Each row is a point on a tangle of strands that fork, close into loops and nearly touch. The rows are in no order.
Points whose rows are less than 4.89 apart are linked; no others are.
(397): [ 0.11  0.89  1.53  0.14  0.22  2.28  1.08  0.67  0.25  0.94  2.02 -0.69
 -1.33 -1.09  0.51  2.65  0.69 -0.11  0.01  0.70]
(1150): [ 1.48 -1.21 -0.12 -1.52  1.37 -2.79  0.67 -1.92  1.70 -1.21 -1.22  1.62
  1.09  1.07 -1.25 -1.55  1.47  1.46 -1.94 -0.51]
(183): [-0.67  0.16 -1.22 -0.65 -0.47  0.20  1.31  3.25  0.65 -0.39 -1.01 -0.99
  0.75 -3.41 -1.52 -1.89 -0.35 -0.08  0.35 -0.05]
(868): [ 1.05 -1.92 -0.83 -2.89  2.21 -0.87  2.47 -1.76  2.60  0.16  1.07 -1.32
  1.66  0.25 -0.54 -1.01  0.73  3.15 -2.70  1.18]
(438): [-0.17 -0.94  0.62 -2.07  1.87 -2.48  1.31  3.33  2.49 -1.91 -3.40 -1.12
  1.29 -2.06 -1.56 -3.59  0.20 -0.23  0.46  0.77]
(683): [ 1.68 -1.65 -0.02 -0.65  4.79 -2.26  0.78 -2.72  2.17  1.17  1.09 -0.88
  0.06  0.27  0.99 -3.91 -3.65  1.09 -2.36  1.50]
(334): [-0.12  1.26 -1.82  0.14 -4.43  5.01 -1.86 -1.61 -2.76  2.64  0.94  0.46
 -1.95  0.56 -0.66  3.72  2.76 -1.48  0.52 -3.94]
(1013): [-1.30  0.94 -0.42  2.69  0.10  0.26 -3.12  1.13 -2.59 -0.46 -0.62 -2.34
  1.29 -1.81  0.09 -3.64 -2.54 -0.10  4.78  3.20]
(853): [ 0.67 -1.42 -1.38 -2.53  1.57  0.00  2.85 -1.31  2.35  0.95  1.17  0.68
  0.74 -0.64 -1.07  0.11 -0.17  2.21 -3.48  0.07]
(267): [-1.08  2.11  0.65  1.65 -3.05  2.89 -3.23  1.56 -3.33 -0.27 -0.32 -0.19
 -1.14 -2.05  0.20  2.75  1.69 -1.17  4.49 -0.32]
(1499): [ 1.54 -0.51  1.91 -0.57  1.66 -3.20  0.14 -1.34  2.22 -1.63 -1.66  0.93
  1.02  1.13  0.17 -0.72  1.45  0.47 -0.32  1.35]
(48): [ 0.68  0.61  1.83  0.79  0.70 -1.34 -0.08 -1.18  1.24  0.35 -0.47  1.72
 -0.60  1.06  0.90  1.63 -0.10 -1.05 -1.13  0.24]
(1416): [ 0.26 -1.85 -2.36 -3.75  3.00 -1.63  0.69 -0.82  1.71 -0.85 -1.84 -1.31
  0.56 -1.88 -2.15 -5.37 -0.62  1.80 -1.82 -0.15]
(426): [-0.57  1.72  2.48  2.33 -2.55 -0.87 -3.36  1.03 -2.13 -1.56 -2.78  2.71
 -0.01 -0.62  0.36  1.19  1.56 -2.26  3.07 -1.30]
(866): [-1.01  0.98 -0.14  2.64 -0.44  4.20 -3.64 -0.32 -3.38  1.70  2.57 -2.84
 -0.96 -1.94  1.92  0.99 -2.52  0.28  3.98  1.14]
(383): [ 0.78  0.47 -0.51  1.33 -1.22  4.50 -0.96 -2.17 -2.24  2.24  2.65 -2.24
 -0.30  0.13  0.73  2.52  0.31 -0.07  1.29 -0.25]
(735): [-0.17 -0.20 -2.42 -1.73 -2.25  1.50  1.21  0.71 -0.93 -0.70  0.16 -0.15
  0.85 -3.13 -2.25  0.96  2.39  1.59  0.28 -0.58]
(840): [-2.23 -0.55 -1.20  1.88  1.37 -1.10  0.82  6.10  1.73 -0.51  0.64 -0.43
 -2.21  0.49  1.00 -3.66 -6.54 -3.67 -1.64 -1.93]
(911): [-0.79 -0.23  0.98  0.98  1.88 -2.41 -0.17  1.35  1.05  0.32 -0.83  0.60
 -1.03 -0.91  0.67 -2.91 -3.24 -1.17 -1.18  0.17]
(764): [-0.50  1.09 -0.12  1.99 -3.32 -1.44 -1.95 -0.06 -1.63 -1.14 -2.16  5.29
 -1.43  0.20 -0.41  1.06  0.73 -2.06 -0.14 -3.00]
(1054): [ 0.55 -1.86 -1.27 -3.31  2.77 -1.75  1.30 -1.33  2.17 -0.93 -1.86  0.80
  0.38 -0.65 -1.37 -3.30  0.28  2.50 -2.25 -0.50]
(514): [-0.52  0.72  0.96 -1.15 -2.11  0.28  2.80  1.26  1.06 -0.43  0.17  1.77
 -1.14  0.02 -0.72  3.27  2.40  0.93 -1.92 -1.28]
(898): [-0.16  0.69  2.60 -2.31  1.97  0.63  3.83  2.12  1.02  2.23  2.96  1.80
 -3.84  2.74  0.57  4.87 -0.69  0.79 -2.89  0.03]
(1333): [ 0.46  1.49  0.51  1.02 -1.76  0.42 -1.72 -1.19 -1.23 -0.51 -0.19  0.97
  0.06  0.26  0.17  1.81  1.09 -0.80  1.18 -0.18]
(1471): [ 0.92 -0.01 -1.86  0.43 -3.23  1.31  0.22 -2.68 -1.38  1.56 -0.33  0.84
  0.25  2.95 -0.41  3.81  2.88 -0.48 -2.05 -3.75]
(329): [ 0.38  0.42 -3.62  0.41 -3.04  3.82 -2.47 -2.02 -4.20  0.10  0.70 -0.69
  1.62  0.66 -0.71  1.25  2.25  0.74  3.15  1.17]
(985): [ 0.32  1.57  3.95  2.27 -0.42 -2.37 -2.33  0.30  0.02 -1.05 -2.05  2.88
 -1.20  2.06  1.38  3.69  1.54 -1.72  0.98 -0.80]
(589): [ 0.05 -0.25 -2.33 -0.98 -3.57  1.52 -0.84 -0.31 -2.44 -2.74  0.53 -0.82
  2.39 -0.65 -1.93  0.65  3.99  1.54  3.87  1.64]
(212): [ 0.05 -0.48  0.71 -0.16  0.37 -3.50 -1.27  0.46  0.41 -2.05 -4.53  2.83
  0.89 -0.39 -1.00 -5.04 -0.25 -0.91  0.29 -0.77]
(1469): [-1.94  0.90  1.87 -1.08 -0.43 -0.66  3.11  5.93  2.37 -0.77 -1.65  1.04
 -1.23 -1.68 -1.24  1.60  0.06 -0.27 -1.12 -0.29]
(349): [-1.77 -0.28 -2.04  1.03  0.26  0.46  0.87  3.20  0.49  0.71  0.94  0.27
 -2.50 -2.11  0.60 -2.96 -5.69 -2.30 -1.93 -2.31]
(239): [-1.28  1.71  1.26  2.08 -1.51  3.35 -3.02  0.48 -2.89  0.21  0.91 -1.92
 -0.92 -1.57  0.77  2.65  0.64 -1.44  4.53  1.04]
(541): [-1.69  0.79 -3.31  0.66 -3.24  1.52 -1.43  2.02 -2.52  0.13 -0.73  0.29
  0.56 -3.32 -1.86 -3.89 -2.11 -0.56  2.24 -0.76]
(1419): [-0.98  1.32  1.69  0.62 -0.73  2.75 -1.19  0.97 -1.17  0.63  2.00 -1.76
 -1.14 -2.07  0.60  2.80  1.46 -0.54  2.44  0.69]
(307): [ 1.58 -0.72 -2.64  0.20 -1.64  4.69 -0.32 -2.74 -1.82  2.28  3.18 -3.13
  0.83 -0.11 -0.02  2.69  1.33  1.23  1.48  0.55]
(361): [-1.30  0.49  1.11  1.98  2.28  2.09  0.32  1.29  0.31  2.26  3.21 -3.90
 -1.65 -1.60  2.23 -1.74 -4.52 -0.55  0.87  1.71]
(1382): [ 0.85 -0.19 -0.11 -0.94 -1.42  0.84  2.40 -1.30  0.65  1.42  0.72 -0.06
 -0.17  3.34  0.25  3.64  2.22  0.92 -3.37 -1.80]
(1017): [-0.91  1.46 -0.77  0.91 -3.97  2.86 -2.50  1.26 -3.34 -0.45 -0.44  1.13
 -0.53 -1.89 -1.10  1.60  2.93 -0.86  3.13 -0.78]
(1089): [ 0.75  0.09  0.30  1.77  1.63  2.11 -0.67 -2.78 -0.29  2.40  3.65 -3.22
  0.08 -0.80  1.88 -0.67 -3.60  0.74  0.81  2.20]
(604): [ 1.41 -0.25  1.01 -0.11  2.62  1.26  1.89 -1.86  1.36  2.82  3.27 -0.82
 -1.08  1.07  1.65  2.21 -1.60  0.69 -1.98  1.38]
(1188): [-0.45 -0.60  1.27 -1.98 -0.41 -3.58  1.05  2.47  1.98 -2.79 -4.23  2.76
  1.16 -1.17 -1.63 -1.53  2.01  0.58 -0.82 -1.54]
(214): [ 1.07  0.46 -3.30  2.09 -2.82  4.20 -3.23 -3.95 -4.33  3.03  1.49 -0.47
  0.36  1.81  0.67  0.96 -0.44 -0.51  1.43 -1.45]
(833): [-0.67 -0.21 -2.21  0.43  0.38 -0.27  0.40  0.87  0.28  1.07  0.91  0.37
 -0.81 -2.42 -0.49 -3.65 -3.92 -0.61 -1.68 -1.32]
(716): [ 0.75  1.50  2.94  2.43 -0.26 -0.89 -2.51 -2.29 -0.34  0.34 -1.75  2.18
 -0.89  3.52  1.73  2.55  1.06 -2.31  0.41 -1.13]
(1360): [-1.25  1.41  4.19  1.84 -1.02  0.00 -2.56  1.25 -0.64 -0.13 -0.45  0.73
 -2.01  0.20  1.59  3.57  0.87 -2.12  3.10 -0.13]
(303): [-1.86  0.82 -1.69  2.34 -0.12  0.48 -3.44  2.73 -2.38 -0.76 -1.88 -2.32
  1.93 -1.34 -0.42 -6.57 -3.62 -0.42  4.66  1.62]
(1433): [-2.26  0.33 -0.08 -0.83 -1.23 -0.04  1.23  4.76  1.08 -0.86 -1.19  0.16
 -0.25 -2.85 -1.20 -1.41 -1.99 -1.52 -0.45 -0.68]
(464): [-1.90  0.78  1.84 -0.84  2.43  1.70  2.88  3.82  0.27  1.98  3.26 -2.74
 -2.15 -2.21  1.24  0.86 -2.34 -0.64 -0.01  2.71]
(656): [-0.24  1.54 -1.71  1.10 -4.50  4.72 -1.93  0.03 -3.54  1.11  0.90  0.95
 -1.48 -1.57 -0.83  3.22  2.47 -0.36  2.22 -2.03]
(1246): [ 0.20 -1.37 -1.33 -2.50 -0.61 -1.49  0.26  0.67  0.15 -3.18 -1.68 -0.40
  1.38 -1.61 -1.69 -2.12  3.26  2.02  1.85  0.94]
(1235): [-1.70 -0.58 -0.97 -1.12  2.41  0.51  2.93  4.72  2.35  1.17  0.72 -1.43
 -1.10 -1.35 -0.55 -2.01 -4.68 -0.95 -2.46  0.41]
(1187): [ 1.10 -2.09 -1.63 -2.75  1.94  1.44  3.34 -1.79  1.56 -0.33  2.92 -2.87
  1.73 -0.67 -0.63  0.63  1.50  3.56 -1.22  1.67]
(1560): [-0.42  0.46  2.48 -1.96  2.79 -1.82  3.91  2.66  1.17  2.05  2.25  3.04
 -3.46  2.21  0.15  3.22 -2.27 -0.20 -3.88  0.41]
(386): [-0.30  0.79  4.22 -0.92 -1.20 -2.18  2.34  2.22  1.90 -3.05 -0.44  0.54
 -0.33  3.58  0.92  4.38  4.12  1.28  0.03  0.43]
(12): [ 1.53 -0.60 -0.65  1.74  1.49  1.08 -0.74 -5.06 -0.63  2.61  1.26 -1.41
  0.97  5.03  2.06  1.84 -0.43 -1.09 -1.42 -0.02]
(793): [ 0.22  0.60  2.70 -0.14 -2.30 -0.23  1.26  0.24  0.80 -2.26 -0.31 -0.56
 -0.03  3.00  0.80  3.99  4.28  0.34  0.86 -0.07]
(1301): [-2.64 -0.43 -2.62  1.57  0.16  0.22  1.56  5.72  0.67 -0.07  0.78  0.43
 -3.49 -0.85  0.90 -2.44 -6.17 -3.02 -2.64 -3.43]
(74): [ 0.03  0.07 -2.42  0.00 -4.66  3.40 -1.90 -0.23 -3.90 -1.15  0.86 -0.89
  1.63 -0.84 -1.44  1.83  3.37  0.91  4.01  0.45]
(1485): [ 0.45 -0.53 -2.73 -0.81 -1.33  1.66 -0.05 -0.49 -0.87 -0.61  0.52 -0.73
  1.24 -2.85 -1.82 -0.98  0.73  1.66  0.44  0.59]
(259): [-0.62  0.07 -0.82 -1.05 -3.14  2.07  1.12  1.27 -0.35 -1.02  0.92 -0.23
 -0.02 -1.96 -1.29  2.65  3.30  1.68  0.82 -0.95]
(1388): [ 1.59 -0.99  0.31 -1.15  3.50 -3.23 -1.29 -2.93  1.38 -0.90 -1.37 -0.28
  1.06  0.44  0.07 -4.95 -0.47  0.52  0.25  1.77]
(409): [-0.40 -0.58  3.32 -1.40  3.11 -3.65  3.05  2.39  2.86 -0.74 -1.89  1.16
 -0.13  0.10 -0.53 -1.08 -0.18  0.22 -2.20  1.61]
(405): [-1.46 -0.36  1.53 -2.22  0.31 -2.11  3.18  4.41  2.44 -1.37 -2.41  1.64
 -0.15 -1.53 -1.26  0.18  0.38  0.57 -1.53 -0.24]
(356): [ 0.34 -0.21  0.87 -1.23  1.76  0.97  3.61  0.12  1.24  2.32  3.31  0.17
 -1.47  0.58  0.46  2.32 -0.80  0.84 -2.90  1.05]
(1334): [-0.61  0.59  3.96 -0.51  1.89 -3.04  1.89  2.07  2.45 -1.93 -1.65  1.85
  0.02  0.80  0.51  1.14  0.78  0.32 -0.70  1.42]
(1155): [-0.43  0.38 -0.76  1.31  0.14  2.00 -1.04 -0.42 -1.66  0.85  1.68 -2.71
  1.00 -2.83  0.19 -0.87 -1.18  0.56  2.64  2.39]
(1111): [-0.89  1.97  4.30  1.01 -0.19 -1.90  0.11  1.94  1.16 -0.08 -0.88  4.03
 -2.76  1.60  2.09  3.26  0.24 -2.13 -1.54 -1.78]
(202): [ 0.72  0.93 -2.62  0.98 -2.33  3.38 -3.05 -3.21 -4.41  1.58  0.80 -0.82
  0.92  1.32  0.23  2.04  0.80 -0.43  2.47 -0.01]
(87): [-0.64  0.70  4.08 -0.43  0.85 -1.77  2.83  2.25  2.10 -2.07 -0.13  0.46
 -0.48  1.84  0.67  3.76  2.55  0.91  0.20  1.66]
(913): [ 0.89  0.20  1.16 -0.11 -0.21 -0.63  0.99 -1.68  0.74  0.28  0.04  1.09
 -0.35  2.80  0.25  2.94  1.90  0.31 -2.13 -0.74]
(19): [-0.29 -0.28  0.14  0.44  3.52 -0.07  1.72  0.05  0.97  2.10  2.81 -0.51
 -1.51 -0.98  1.76 -1.40 -4.42 -0.71 -2.81  1.09]
(444): [-0.27  0.05 -3.58 -0.30 -2.47  1.28 -1.01  0.78 -2.41 -0.39 -1.03  0.20
  1.57 -3.20 -1.89 -2.53  0.17  0.85  1.88 -0.15]
(162): [-0.53  1.00 -0.14  1.38 -2.27 -0.04 -1.03  0.40 -0.58  0.18 -0.57  3.37
 -1.30 -1.27 -0.14  0.98 -0.38 -1.63 -0.85 -2.84]
(1553): [ 1.35  0.94 -3.50  2.05 -1.46  1.99 -3.76 -5.00 -3.92  2.06  0.84  1.16
  0.90  2.54  0.78 -0.69 -1.57  0.24  1.08 -0.82]
(931): [ 0.71 -0.13  0.60  0.28  0.37  1.13  0.99 -0.93  0.32  0.15  1.31 -1.19
  0.21 -0.38  0.30  1.83  1.35  1.08  0.41  1.20]
(1348): [ 0.76 -0.69 -0.16 -0.51  3.85 -2.14  2.16 -1.44  2.77  1.84  1.75  0.23
 -0.44  0.42  1.09 -1.08 -3.43  0.58 -3.20  1.19]
(1140): [-1.49  1.22  2.80 -1.41 -0.67 -0.49  3.06  4.16  1.24  0.09 -0.14  1.81
 -2.00 -0.69 -0.70  3.15  1.59  0.67 -1.18 -0.75]
(210): [-0.08 -0.96 -1.60 -1.70 -2.37  0.11 -0.09  0.38 -0.92 -3.36 -0.30 -0.81
  2.46 -2.39 -2.11 -0.70  3.77  1.92  2.89  1.53]
(105): [-0.19 -1.07 -0.26 -0.59 -0.73 -2.86 -0.39  1.29  0.50 -2.35 -4.22  2.34
  1.55 -1.56 -1.33 -2.58  1.35 -0.38  1.08 -1.06]
(1059): [-0.54  1.38  0.46  2.53 -2.68 -1.34 -3.82 -0.01 -1.65 -1.48 -3.14  4.53
 -0.22  0.08 -0.01  0.51  0.53 -2.88  1.72 -2.18]
(1067): [ 0.39 -0.28 -0.24  0.41 -0.46  1.12 -0.23 -0.92 -0.90  0.26  1.13 -1.33
  1.42 -2.42 -0.82 -0.04  0.39  1.10  0.70  1.44]
(190): [ 1.24 -0.03  1.79  0.41  1.84 -1.67 -0.73 -1.78  1.36 -0.43 -0.72  0.33
  0.66  0.74  0.90 -0.33 -0.12 -0.25  0.45  1.92]
(96): [ 0.40  0.36 -1.11  1.60 -0.71 -1.50 -2.27 -2.02 -1.10  0.21 -1.21  2.92
 -0.05 -0.46  0.71 -1.77 -1.30 -1.03  0.08 -1.61]
(1120): [ 1.57 -0.48  0.87 -0.04 -0.95 -2.07 -1.55 -3.56 -0.44 -2.20 -1.99 -0.30
  2.30  4.83  0.83  1.03  4.04 -0.32  1.64  0.82]
(1361): [ 0.70  0.38  1.89  2.35  2.40  0.24 -2.11 -3.13 -0.27  1.59  2.24 -1.12
 -1.23  1.78  2.78  1.52 -2.19 -1.17 -0.16  0.81]
(1189): [ 0.40  0.98 -0.97  0.47 -3.87  2.97 -0.81 -1.97 -1.87  2.56  0.86  1.52
 -1.67  1.42  0.15  3.65  2.07 -1.10 -1.39 -3.57]
(635): [ 1.76 -2.23 -2.68 -2.88  0.67  2.01  2.76 -1.89  0.91  0.75  2.74 -1.89
  1.98 -0.02 -0.78  2.42  1.93  3.48 -2.47  0.29]
(1190): [-0.33  0.64  2.35  1.13 -2.07 -0.89 -1.50  1.47 -0.92 -2.22 -2.14  1.11
  0.90 -0.80  0.13  1.06  2.80 -0.59  2.96  0.50]
(940): [ 1.39 -1.11  2.17 -1.23  3.58 -4.53  0.64 -1.89  2.59 -0.80 -1.85  0.14
  0.25  1.37 -0.04 -2.96  0.11  0.62 -1.00  1.34]
(1498): [ 1.48  0.19  0.17  2.56  0.53 -0.25 -2.57 -4.33 -1.07  1.59  0.43 -0.15
 -0.39  3.21  2.28  1.06 -1.38 -1.43 -0.20 -0.09]
(699): [-0.71 -0.98  0.39 -2.47 -1.04 -1.12  2.44  2.14  1.45 -2.46 -0.04 -0.98
  1.32 -1.17 -1.25  0.83  3.77  2.55  0.33  1.28]
(1194): [ 2.00 -1.23 -3.65 -0.09 -1.46  3.18 -0.58 -3.94 -2.25  1.78  2.49 -1.38
  2.26  0.39 -0.71  0.66  1.03  1.65  0.10 -0.65]
(1286): [ 0.48  0.42 -0.80 -0.06 -2.91  0.45 -0.41 -1.66 -1.28 -0.66 -0.88  0.89
  0.74  2.41 -0.29  3.13  4.08  0.83  0.05 -2.09]
(979): [ 1.90 -0.07  1.53  1.36  2.53 -0.15 -0.13 -3.77  0.84  2.06  1.68 -2.17
  0.95  3.53  2.35  2.50  0.42 -0.51 -0.84  1.75]
(160): [ 2.61 -2.45 -1.89 -1.76  0.75 -1.05  0.73 -5.44  0.76 -0.61  0.48 -2.14
  3.10  4.09 -0.12 -0.45  3.53  1.82 -1.22  0.37]
(1358): [-0.52 -0.81 -0.55 -2.24 -0.07 -0.26  2.64  2.57  1.40 -1.18 -0.37 -0.45
  0.93 -2.60 -1.89 -0.62  1.25  1.71 -0.53  0.94]
(478): [ 2.05 -1.35 -0.24 -1.55  4.89 -2.04 -0.25 -3.42  1.83  0.20 -0.34 -1.65
  0.88  0.72  0.42 -4.82 -1.55  1.73 -0.48  2.30]
(357): [ 1.17 -1.17  0.45 -0.65 -0.88 -2.08  0.53 -3.14  0.21 -1.63 -0.78 -1.58
  2.49  5.65  0.38  1.68  4.28  0.26 -0.09  0.31]
(264): [-1.09  1.41  2.97  0.75  0.41 -2.33  0.87  2.54  1.43  0.45 -0.27  4.75
 -3.92  0.90  1.62  2.31 -1.91 -2.47 -3.21 -2.67]
(110): [-0.81  0.63  1.20 -0.14 -1.67 -0.65  1.03  2.55  0.25 -0.33 -1.26  2.53
 -1.02 -1.95 -0.77  0.15 -0.03 -0.90 -2.05 -2.14]
(618): [-0.62  1.46 -0.32 -0.17 -3.64  1.88 -0.23  1.30 -1.73 -0.23 -0.31  1.53
 -0.63 -2.00 -0.86  2.27  2.47  0.05  0.56 -2.16]
(676): [-2.58  0.68  0.47 -1.16 -1.14  0.18  2.62  7.32  1.66 -1.11 -2.75  0.26
 -1.21 -3.09 -1.55 -0.67 -1.11 -1.19 -1.01 -0.29]
(65): [-0.20  0.22  1.22  0.60 -1.28 -1.06 -0.25 -0.02 -0.37 -2.76 -0.96 -0.27
  1.50 -0.58 -0.60  1.27  4.40  0.62  2.94  0.80]
(988): [ 0.15  0.11  2.44  2.51  1.91 -1.75 -1.13 -1.32  0.71  0.97  1.68  0.82
 -1.84  1.52  2.91  0.41 -2.63 -2.03 -1.09  1.14]
(10): [-0.23 -1.40 -2.18 -3.06  1.40 -2.11 -0.90  1.71 -0.17 -2.36 -4.87  0.23
  1.29 -1.57 -3.32 -6.69 -0.02  0.56  0.60 -1.46]
(1302): [ 0.67 -1.23 -2.26 -2.24 -0.39 -1.12 -1.08 -1.09 -0.79 -2.84 -2.24  0.18
  2.10 -0.33 -2.61 -3.54  3.03  1.85  1.67  0.44]
(1180): [ 1.56  0.54  1.12  1.85 -0.82 -1.08 -2.12 -2.94 -0.49 -0.33 -1.33  1.92
  0.59  3.85  0.62  2.45  2.31 -1.11  0.08 -1.03]
(1505): [ 0.98 -0.83 -2.05 -1.02 -1.28  0.22  1.24 -2.73  0.79  0.87  0.13  0.73
  0.61  1.71 -0.51  2.28  1.65  1.75 -4.10 -2.43]
(1556): [ 2.61 -2.21 -2.46 -1.99  2.02 -0.31  0.86 -5.15  1.25  1.17  1.79 -2.21
  2.79  2.27 -0.84 -1.05  1.11  2.39 -1.28  0.55]
(492): [ 0.85 -1.82 -2.54 -2.92  0.52 -1.82 -0.39 -0.36 -0.03 -2.39 -3.46  0.56
  1.76 -1.79 -2.81 -5.52  1.99  1.99  0.34 -1.02]
(797): [-0.45  0.71 -0.06  1.55 -0.04  1.33 -3.02 -0.51 -2.33 -0.99 -0.02 -2.60
  1.32 -2.03  0.08 -1.51 -0.37  0.47  5.07  2.72]
(104): [-0.84  0.92  1.49  2.10 -0.67  0.55 -3.23 -0.42 -1.79 -0.30 -1.03  0.16
 -0.32 -1.11  0.51  0.56 -0.02 -1.39  2.92  1.04]
(263): [ 1.76 -1.62 -1.21 -1.59 -0.67 -1.83 -0.28 -4.94  0.34 -0.96 -0.37 -0.91
  2.68  4.81 -0.22  1.02  4.94  1.12 -0.70 -0.60]
(972): [ 0.31  0.99  0.60  1.16 -2.37  1.77 -1.41 -1.15 -1.67  0.00  0.05 -0.11
 -0.07  1.80  0.39  3.91  2.69 -0.40  1.50 -1.04]
(98): [ 0.22 -1.14 -2.37 -2.09 -0.42  1.78  3.12 -0.60  0.57  0.64  1.73 -0.17
  0.68 -1.36 -0.86  1.87  1.02  2.56 -2.43 -0.10]
(617): [ 1.40 -0.85 -1.70 -1.57 -0.11 -1.56  1.29 -3.10  1.78 -0.26 -0.59  1.11
  1.01  1.70 -0.85  0.51  1.68  1.42 -3.39 -1.02]
(473): [ 0.71 -0.13  1.84 -0.51 -1.49 -1.82  0.14 -0.65  0.50 -3.54 -0.50 -0.58
  2.08  2.55  0.01  2.59  4.58  1.18  1.31  0.78]
(1363): [ 0.29  0.23  0.76  1.97  1.97  3.13 -1.11 -2.31 -1.31  1.82  4.14 -4.63
 -0.03 -0.63  2.09  0.83 -2.07  0.68  2.33  3.60]
(623): [ 0.23 -0.69 -0.82 -0.73  1.83 -1.16  0.74  0.56  1.95  0.91 -0.10  0.03
 -0.21 -1.59 -0.30 -3.81 -2.65  0.50 -1.55 -0.45]
(1158): [-0.93 -0.91 -1.82  1.80  2.45 -1.70  0.71  4.70  2.90 -0.51  0.36 -2.08
 -1.77  1.01  0.73 -5.24 -7.19 -2.59 -2.52 -1.28]
(142): [ 1.41  0.19  0.33  1.46 -0.54 -1.34 -2.12 -4.28 -1.80 -0.43 -1.74 -0.52
  2.16  5.68  1.15  2.58  2.89 -1.40  0.80  0.09]
(490): [-1.23 -0.86 -1.73 -0.19  2.08 -0.47  1.75  3.91  2.67  0.41  0.72 -1.69
 -1.47 -0.71  0.42 -4.20 -6.03 -1.71 -3.07  0.08]
(1207): [ 0.65 -0.08  1.11  1.06  2.33 -3.41 -0.75 -1.24  1.68 -0.30 -1.37  1.49
 -0.29  0.11  0.99 -2.08 -2.26 -1.12 -0.87  0.36]
(1174): [-1.40  1.57  3.32  1.93 -0.74  1.56 -3.38  1.31 -1.99  0.23  0.24 -0.30
 -1.86 -1.21  1.26  2.68 -0.75 -2.40  3.25  0.49]
(1093): [-2.13  0.82  1.41  0.44 -1.25 -0.92  0.62  4.80  0.54 -0.60 -1.23  1.52
 -1.55 -1.69  0.10 -0.85 -1.44 -3.24 -0.96 -1.60]
(114): [-1.63  0.26 -2.40  0.89 -0.78 -0.05 -3.15  2.91 -2.98 -0.98 -2.69 -0.31
  1.48 -0.93 -1.68 -7.62 -2.71 -0.68  3.82  0.52]
(652): [-1.24 -0.16  0.92 -1.10  1.71  1.11  3.19  4.14  1.39  1.48  1.94 -1.41
 -0.68 -2.24  0.02 -0.20 -2.86 -0.32 -1.02  1.75]
(774): [-1.03 -0.86  0.99 -2.33  3.00 -2.32  2.26  3.20  3.61 -0.75 -2.12 -0.03
  0.08 -0.64 -1.19 -2.74 -1.31 -0.66 -1.66  0.75]
(663): [-0.46  0.67  1.42 -1.53 -1.29 -0.16  3.13  2.34  1.05 -2.01 -0.30  0.19
  0.40 -0.45 -0.54  2.79  3.83  1.59  0.49 -0.16]
(436): [ 1.55 -0.73  0.55  1.17  2.36  2.83  0.28 -2.83 -0.40  3.42  4.16 -2.62
  0.07  0.53  1.88  1.63 -2.74  0.76 -0.76  1.52]
(923): [-1.17 -0.58  0.90 -2.63  0.84 -3.54  3.05  3.39  3.42 -2.78 -3.36  2.18
  0.85 -0.43 -1.52 -0.54  1.85  1.64 -1.85 -0.98]
(1117): [ 2.67 -0.87 -3.66 -0.11 -0.58  2.16 -0.45 -5.34 -0.98  2.84  1.59 -1.30
  1.59  2.16 -0.46  0.54  0.70  0.88 -1.45 -0.86]
(196): [-0.13 -1.27 -0.71 -1.95  1.85 -2.16 -0.02  2.27  1.51 -1.72 -3.88 -0.43
  1.42 -1.74 -2.16 -5.89 -0.34 -0.24 -0.29 -0.34]
(551): [-1.78  0.85 -3.74  0.85 -1.99  1.23 -1.69  3.06 -2.05 -0.79 -1.69 -1.23
  1.49 -2.40 -2.34 -6.66 -2.75  0.28  2.46 -0.41]
(1393): [-0.33  0.61 -0.17  1.40 -0.51  4.24 -1.51 -1.15 -1.59  2.53  3.32 -2.39
 -1.09 -1.48  1.14  1.64 -1.71  0.13  2.27  0.21]
(1483): [ 0.68  0.56 -1.81  2.14 -0.38 -1.35 -3.62 -3.49 -1.98  0.06 -0.94  2.59
  0.81  1.04  0.62 -3.34 -1.72 -0.16  1.07 -0.38]
(68): [-0.78  1.27 -0.39  2.54 -1.56 -0.81 -1.68  0.01 -1.00  0.01 -0.92  2.79
 -1.80 -1.48  0.23 -1.31 -2.30 -2.64 -0.61 -2.85]
(225): [-0.35  0.77  0.51  1.94  0.82  3.43 -3.07 -1.77 -2.73  1.31  3.06 -4.22
  0.15 -0.86  1.70  1.06 -1.67  0.72  4.36  3.20]
(588): [ 0.13 -1.18  0.12 -1.52  2.24 -3.66 -0.37  0.33  1.60 -1.85 -3.61  1.00
  0.36 -0.81 -1.19 -4.87 -0.83 -0.41 -0.80 -1.01]
(1045): [-0.85 -0.24 -0.10  1.05  2.18  0.80  1.42  1.58  0.82  2.40  3.43 -2.52
 -1.65 -1.54  1.95 -1.96 -5.36 -0.89 -1.03  1.25]
(36): [-1.42  0.76  2.58 -1.18  1.32 -2.57  2.76  3.78  1.64  1.54  0.22  3.66
 -3.19  0.50  0.57  2.38 -1.88 -1.20 -3.75 -0.73]
(1509): [ 1.44  0.03 -2.60  2.32 -0.13 -0.11 -4.95 -5.51 -2.46  1.29  0.28  1.59
  0.86  2.96  1.44 -2.24 -2.29  0.07  1.04  0.65]
(1244): [-0.98  1.26  4.76  1.42 -0.21 -0.99 -0.67  2.08  0.63 -0.96 -1.17  1.84
 -1.82  1.01  1.53  3.49  1.74 -1.68  0.61 -0.37]
(1075): [ 3.03 -2.45 -3.17 -0.51  1.40  1.51  1.14 -5.55  0.15  2.37  2.57 -2.24
  2.07  3.02  0.06  0.47  0.56  1.99 -2.06  0.06]
(626): [-2.10  0.99  2.76  1.32  2.69  1.68  0.88  3.16  0.39  2.03  2.85 -3.19
 -2.22 -2.08  1.73 -0.17 -3.76 -1.64  1.24  2.61]
(910): [-0.08 -0.21  2.09  1.54  3.35 -1.39  1.15 -0.04  1.61  1.02  2.17 -0.23
 -2.07  0.56  2.75 -0.62 -4.54 -1.75 -2.31  1.62]
(1232): [-0.19  0.85  2.13 -0.89  0.40  1.43  2.84  1.03  1.35  1.64  2.18  0.39
 -2.02  1.43  0.82  4.31  0.59  0.50 -1.29  0.00]
(465): [-0.26 -1.65 -3.05 -2.55  2.31 -0.29  0.99 -0.11  1.59  0.28 -1.42 -0.27
  0.40 -2.23 -1.57 -4.70 -2.90  1.22 -2.42 -1.19]

How many points has the smallest loop of links through each point below? Write 0 if it is on no loop.
(1189) | 12
(1093) | 26
(652) | 23
(1433) | 9
(1499) | 8
(604) | 29
(444) | 10
(98) | 5
(267) | 11

A fork is a point with three links, a tip a point with one. Leave the first point through the second and follow the links. Name the first fork or tip that comes.
(490), (1235) | (19)
(386), (793) | (162)
(793), (386) | (196)
(866), (225) | (1232)
(626), (464) | (623)
(263), (357) | (1244)
(334), (1189) | (1174)

Name the points in between on the shortest way along the links from the first point to the second, in order.
(1246), (1334) | (1302) (492) (10) (196) (438) (774) (409)
(104), (444) | (1174) (239) (1419) (397) (931) (1067) (1485)
(1150), (1361) | (1499) (940) (1388) (478) (683) (1348) (19) (910) (988)
(210), (699) | (1246) (1302) (492) (10) (196) (588) (212) (105) (1188) (923) (405) (1469) (1140) (514) (663)
